Each row is a point on a landscape with many peaks, with its height.
From any point a climber steps to the highest of the 2 points nearest to it. It stops when none of these is higher. Distance is the straight distance between rows; heights are no part of it.
q_579 h=49.7: [159 148 100 180 167  85 121 115 150  87 120 104 153 139 126 120  90 125
 159  89 151 133 107 131 146 143]
q_21 h=80.9: [152 112 151 136 115 122 114 166 158 104 120 137 147 151 130 134 121 152
  91 110 129 109 116 114 112  81]
q_254 h=30.3: [ 77 108 175 111 103 179 130 131  78 121 153 154 102 104 126 113 183 122
 140 138 120 133 134 137 117 183]
q_667 h=71.4: [ 94 114 132 134 155 139 143 124  88 127 117 114 116 108 149 134  94 130
 173 163 138 124 152 150 154 133]
q_619 h=63.3: [147 110 101 110 126 109 141 158 152  88 158 162 156 135  92 110 129 144
 121 133 158 128 131 137 120 131]
q_331 h=63.6: [128 142  71 119 128 125 127 160 134 151 133 108 204 167 160 151 100 158
 164 165 147  95 136 123 155 120]
q_543 h=72.7: [153 114 167 112  87  97 126 146 181  90 115 115 125 158 103 127 119 122
  69 101 123 145 127 131 110  99]
q_393 h=51.3: [124 149 198 203 146 140 103 138 109  91  91  97  93 127 119 109 142 124
 150 131 104 128  97  89 149 146]
q_663 h=22.4: [101  88 150 109 112 164 136 136 103 101 168 165  97 112  87 106 155 139
 108 143 125 112 130 135 107 148]
q_378 h=62.8: [141 100 164 145 118  89 119 154 108 115 132  92 168 138 136  96 111 120
 161 149 147 130 123 119 150 119]
q_485 h=65.5: [108  84 175 190 103 139  88 175 110  69 116  99 113 134 119 116 136 133
 125 119 106 129  76 135 122 144]
q_497 h=46.3: [145 142 126 192 172 121 132 127 142  49  91 122 115 129 108 111 104 140
 148 102 132 158  92 121 147 144]
q_75 h=21.7: [134 110 105  75 116 131 169 104 116 182 169 167 151 124  93 106 132 121
 108 134 135 124 136 108 126 111]
q_578 h=45.8: [157 126 108  95 124 135 132  91 141  84  96 131 111  86 115  89 128 139
 140 122 153 174 116 119 113 160]
q_407 h=27.8: [132 110  95  74 107 128 165  94 151 157 153 170 132 114  94 119 148 130
  69 104 157 147 135 123 108 115]
q_596 h=27.4: [ 76 166 188 134 140 172 118 127  84 142 115 106  77 128 160 165 122 126
 172 167 110 145 192 143 155 110]
q_606 h=8.2: [156 132  61  93 105  77 127 138 184  82 156 128 128 155  76 139 133 124
  87 120 116 113 135 165 113 135]
q_541 h=36.8: [ 90 142 150  92 135 174 113 115 111 210 165 153 111 125 114 133 125 141
 132 168 136 123 137 102  89 114]
q_195 h=45.2: [130 123  98 130  82 131 118 137 160 217 129 124 151 145 143 140 180 109
  92 131 125 104 123 130  98 126]
q_519 h=30.5: [110 128 156 121 141 167 110 110 118 153 143 143  93 105 126 116 120 138
 142 143 119 116 132 118  77 119]
q_232 h=78.0: [151 146 105  98 133 160 134 114 151 128 117 164 114 118 115 132 127 145
  98 110 116  68 135 117 107 131]
q_136 h=43.4: [125 199 151 108 159 126 120  73 105 196 120 104  83 114 171 166 131 100
 151 132  99 146 181 115 154  95]
q_275 h=45.6: [114 132 121 173 199 104 146 144 134 127 115 146 131 122 154 144  95 144
 152 141 146 140 128 124 138 100]
q_783 h=58.6: [144 125  77 142 136 116 111 164 154 141 134 122 190 157 148 145 108 158
 133 130 141 101 107 124 116 101]
q_270 h=54.8: [ 74 108 162 161 142 125 146 143  69 113  96 121 106 101 147 141 141  95
 150 134 118 141 121 149 175 181]
q_115 h=16.4: [113 112 119  85 129 133 169 121 101 187 147 141 156 129 119 124  98 121
 144 167 140 140 155 122 148 108]
q_557 h=89.0: [102 106 105 143 155 161 161 174 124 133 142 170 187 152 133 144  92 164
 140 142 151 150 111 141 126 105]
q_972 h=27.3: [160 116  97 140 126 103  85 176 153  41 165 114 152 170 115 147  90 153
 106 111 129 113  96 153 122  99]
q_121 h=70.4: [142 131  82 120 129  81 121  97 127 164 128  81 142 122 140 121 119 101
 161 145 138  85 145 135 142 151]
q_653 h=73.2: [138  95 167 166 112 139  86 168 121  80 131 104 136 148 143 123 117 160
 119 121 108 102  93 122 112  95]
q_481 h=39.1: [112 143 115 114 104 147 134 130 143 252 122 128 158 158 140 159 139 119
 110 143 122 119 122 102 115 118]
q_622 h=50.7: [161 139 173 141 127 127 147 115 143  78  90 137 103 127  91  98 110 112
 104  89 111 157 117 105 140 119]
q_587 h=54.1: [176 136  80 141 122  79 108 137 162  68 138  98 158 148  90 109 118 120
 140 107 144 121 109 138 130 155]
q_14 h=68.8: [136 140  58 124 152 137 137  73 136 188 102 153 107  81 170 164 149 125
  93 102 117 133 112 140 124 126]
q_953 h=11.2: [104 118 160 173 149 125 131 147  95 139 122  88 154 154 175 149  83 149
 161 146 114 111 136 124 168  74]
q_223 h=52.1: [165 145 102 114 109 130 121  70 166 101  89  97  87 114 113 121 122 112
 103  79  93 133 120 145 101 145]
q_863 h=49.9: [134 132  96 158 169  94 139 127 167 164 108 145 143 123 147 145 118 125
 122 114 147 142 124 126 110 101]
q_820 h=56.8: [142 117 200 140 102 144 139 145 118  55 115 140 101 139  73 100 115 103
  92 103 111 146 105 119 158 138]
q_830 h=39.9: [173 128  90 128 140  84 139 104 151 122 115 142 124 107 113 119 129  90
  98  81 143 147 116 140 133 137]
q_938 h=31.9: [105 169 188 155 163 150 138 118  94 124 102 109  90 120 165 141 132 133
 174 150  99 120 162 112 161 128]
q_47 h=72.4: [ 71 114  95 127 115 150 145 186 102 117 121 115 154 154 154 172 109 152
 170 191 156 135 175 168 177 138]
q_363 h=66.5: [145 163 139 107 125 126  96  78 117 203 151 110 109 115 141 120 149  79
 138 113 106 119 143 130 105 134]
q_656 h=47.1: [158 156 175 178 135 112 110 139 144 104  81  93 128 137 150 117 142 142
 148 121 118 107 115  82 138 122]
q_119 h=52.0: [136 121 141  95 129 143 130  79  94 110 111 117 107  79 136  92 113 132
 165 145 133 168 125 121 125 152]
q_97 h=82.4: [139 152 134 114 118 108 101  80 118 169 122  74 115 118 141 111 123  95
 173 144 124 113 150 120 124 151]
q_29 h=80.3: [ 82 103 134 146 125 145 152 164  82 111 120 108 155 138 162 145 110 134
 170 160 129 118 154 163 174 143]
q_825 h=49.0: [132 122  89  76 132 136 150 111 123 104 132 165 131  93 137 102 138 155
 151 154 171 148 144 123 125 162]
q_500 h=70.1: [147 101 141 126 110  91 118 142 138 151 143 115 155 132 123 103 126 116
 136 145 138 115 129 114 109 108]
q_807 h=38.3: [ 51  68 150 134 100 144 140 160  91 134 144 142 128 110 135 126 173 119
 140 144 118 139 126 153 108 169]
q_426 h=4.9: [166 150  43 130 123  96 128 122 180  96 140 139 134 142 112 161 139  96
  83  80 132 128 124 189 120 156]
q_818 h=3.8: [154 125  99  86  72 109 120  85 151 154 136 119 108 110 114  95 190  99
 110 123 127 143 136 129  93 157]
q_486 h=34.0: [146 109  72 110 125 103 143 102 158 160 135 161 124 104 117 135 156 100
  67  93 157 149 119 149 115 131]
q_390 h=26.4: [165 172 176  90 111 141 120  78 140 134 134 145  88 122 106 117 150  87
  82  64  99 148 137 120 116 127]
q_933 h=54.2: [147 133  91 175 145  91 119 135 170 146 108 104 165 148 169 145 119 138
 129  97 129 113 115 129 118 101]
q_6 h=91.3: [127 120  83 119 147 161 136 142 126 124 140 158 139 130 109 127 110 161
 133 145 121  68 120 131 114 136]
q_253 h=16.7: [135  98 133  97 110 126 138 135 112  62 162 160  93 116  57  98 143 130
  97 140 126 112 126 138 137 156]
q_337 h=42.8: [125 144 128 183 206 113 147 112 128  89  95 124  92 104 147 126 116 148
 164 125 123 147 114 108 152 126]
q_32 h=30.2: [145 116 104 117 124  92 114 187 153  40 188 154 141 167  80 151  96 138
  87 127 131 122 114 165 136 113]
q_41 h=24.7: [150 101 119 125  92 110  98 153 162  49 139  81 136 168 102 121  95 155
 109 121 102 109 113 150 110 107]
q_351 h=32.6: [145 155 192  89 101 148 108 110 146 132 159 146  99 134  92 106 152 113
  98  97 125 133 147 113  90 125]
q_816 h=50.1: [162 146 106 163 162 103 137  61 131 131 103 103 102 106 139 116 104 108
 138  73  98 122 110 117 148 128]
q_926 h=40.9: [ 99 108 139 200 161 111 112 188  94  75 126 111 163 143 183 155 123 151
 154 128 141 131  98 146 171 128]
q_774 h=58.0: [152 151  89 153 180 110 148  77 143 155  99 139  90  98 159 148 141 121
 111  87  94 122 120 110 129 108]
q_895 h=64.8: [138 104 184 109  85 120 131 173 148  47 134 132 125 156  84 119 128 136
  73 124 129 129 120 135 142 124]
q_8 h=53.1: [118 188 145 116 142 145 117  85 122 236 132 127 116 129 167 152 152  92
 128 112 100 140 153 119 121 106]
q_129 h=81.6: [120 152  90  91 150 132 131  76 128 195  96 143 104  82 178 161 131 138
 120 136 135 140 142 112 127 121]
q_431 h=68.9: [125 155 108 124 133 125 139 161 127 169  98 108 177 165 170 177  99 151
 142 161 141  95 155 110 182 100]
q_401 h=23.1: [ 70 133 170 170 131 146 147 166  98 120  89  97 102 145 174 181 130 146
 161 165 117 141 185 146 178 103]
q_819 h=10.9: [117 179 157  47 129 157 101  78  85 185 164 130 104 102 153 138 127 109
 154 151 134 161 174 123 137 125]
q_371 h=17.4: [118  98 129 150 121 143 112 130 110 124 152  93 144 137 129 103  99 148
 172 151 106  79 126 135 109 124]
q_5 h=23.0: [ 77 136 203 113 135 184 133 136  72 157 159 163 112 118 139 129 153 119
 138 143 129 133 150 129 131 139]
q_706 h=71.0: [126 120  76 108 116 126 136 184 158 123 176 170 194 167  99 134 140 177
 118 152 168 139 115 120 110 114]
q_976 h=39.2: [142 143 194 105  94 160 111 116 128  90 125 128  95 124  78  83 151 115
 122 128 128 159 124 109 103 153]
q_495 h=59.8: [151 146 126 141 110 130 130  90 180 132  83 120  77 125 133 143 165 103
  69  74  93 137 129 149  99 129]
q_364 h=52.2: [136 122 114 166 104 105 119 118 160 197 104 105 136 128 168 135 165  94
 111 114 128 128 127 141 103 122]
q_939 h=60.4: [155 123 152 146 103  95 101 117 164 160 118 100 117 130 122 114 137  94
 112 102 119 132 123 119  81 112]
q_911 h=9.3: [147 141 119  58  99 138 112  73 118 159 163 140 105  92 119 101 164 126
 127 137 123 132 141 110  98 145]
q_496 h=57.8: [ 93 118 194 198 114 155 108 155 105  83  91 116  91 122 105 116 157 101
 118 105  91 153  77 116 135 164]
q_450 h=68.2: [154 149 119 120 116 128 134 123 185 125 100 143 112 139 122 151 141 127
  68  85 108  92 136 130 105 116]
q_63 h=71.1: [114 142 117 101 155 141 148 108 140 175 110 171 115 101 148 141 136 152
 111 139 164 126 142  97 118 118]
q_463 h=45.1: [141 151 185 123 116 149 115  96 104 115 101 104 112 105 103  80 130 102
 158 137 134 177 118  97 128 152]
q_849 h=15.9: [116 106 127  77 113 136 130 102 102 127 182 163  99  98  89  89 166 150
 125 167 139 124 143 110 113 143]
q_801 h=46.8: [ 36  96 153 134 113 132 148 158  84 144 103 128 122 111 167 173 158 102
 142 132 117 143 148 160 146 174]
q_647 h=14.0: [119 130 168 142 110 149 103 139  93 153 149  77 166 158 164 128 102 142
 170 151 105  85 136 117 132  96]
q_182 h=16.8: [117 168 199  89 155 161 119  90  84 166 161 164  99  99 139 121 139 118
 134 125 137 157 149 107 133 119]
q_218 h=56.6: [146 138  57  86 136 108 153 135 151 114 160 179 162 126 107 117 148 141
 133 137 174 141 143 130 119 152]
q_62 h=72.1: [ 77  87 133 120 109 172 145 198  78 159 145 137 186 164 142 157 126 165
 134 181 126 118 106 127 161 120]
q_242 h=75.9: [ 99 124 144 119 130 154 144 178 101 164 125 140 164 150 146 155 115 150
 136 184 145  99 141 114 163 113]
q_546 h=12.0: [161 118 100  85 115  99 132 120 144  83 156 141 102 130  62 109 120 114
  91 119 108  96 132 140 132 137]
q_532 h=60.9: [165 124  73 124 112  72 114 111 151 128 131  94 137 123 106  99 149 105
 145 128 134 105 125 130 123 163]
q_535 h=25.5: [111 112 180 159 142 165 112 120 123 105 117 137  75 108 121 109 122 142
 137 123 105 141 115 126  84 125]
q_978 h=2.3: [171 154  75 152 135 101 133 144 175  92 144 143 171 161 125 155 108 118
 111  68 136 138 121 162 119 116]
q_468 h=21.1: [130  86 108 143 113 130 112 151 131  71 154 111 126 140  96 100 112 156
 145 143 110 101 111 153 100 134]
q_975 h=78.8: [108 128 101 106 136 141 154 156 157 161 132 175 161 139 121 134 131 165
 111 150 181 126 127  99 119 124]
q_110 h=36.9: [123 169 148 138 163 113 146  99 117 166  97 104 105 121 166 154 112 116
 155 144 113 120 171 108 162  98]
q_507 h=8.0: [112 130  78  71  93 114 142 101 124 229 140 118 140 126 138 137 149 102
 134 180 136 138 163 126 132 132]
q_720 h=45.3: [165 115 140 120 136 106 155 112 131 107 123 150 126 115 102  94 106 103
 116  94 135 145 124 122 139 123]
q_681 h=38.0: [120 105 115 179 156 121 104 202 104  79 161 144 172 144 148 150 115 149
 137 136 152 115  90 152 141 123]
q_629 h=12.1: [127 120  71 101 121 100 158 120 139 198 132 132 169 126 139 131 130 103
 133 148 155 140 145 134 136 125]
q_781 h=62.2: [ 96 107 138 156 163 132 130 114  75  94 103 113  93  84 132 123 111 121
 165 145 135 152 108 145 157 173]
q_993 h=43.8: [139 129 157 186 145 111 103 159 110  73 102  85 160 148 174 128 124 162
 155 126 134 109 101 108 168 120]
q_812 h=45.0: [164 148 128 162 135 109 123  78 141 111  80  80 118 122 108  95 111 103
 142  90 118 138 101 100 146 147]
q_827 h=80.2: [ 83  88 140 162 137 169 154 189  97 124 127 158 174 144 161 149 125 163
 127 136 124 128 105 141 143 110]
q_851 h=46.5: [154 129 109 110 110 134 127  91 163  64  96 102  98 119  85 100  99 132
 122 105 117 158 117 143  99 146]
q_873 h=43.7: [107 156 146  97 120 163 125  97 143 234 142 151 127 134 133 139 144 123
 112 123 132 143 137  99  84 105]
q_144 h=34.1: [116  91 106 148 129 136 122 206 123  60 185 173 157 156 104 151 118 156
  98 123 136 123  97 166 132 118]

Where does a climber stop that starts at each point below?
q_182 -> q_29
q_371 -> q_21
q_337 -> q_97

Call two points neighbours if one is among the 2 nearest of the other. Go from one point of each pair to the other, from neighbour to neighbour, staying as high as possible. Name the lowest point that can't be avoided.
q_975 and q_29 -> q_62
q_29 and q_242 -> q_47
q_119 and q_242 -> q_578
q_119 and q_663 -> q_818
q_975 and q_129 -> q_63
q_500 and q_873 -> q_481
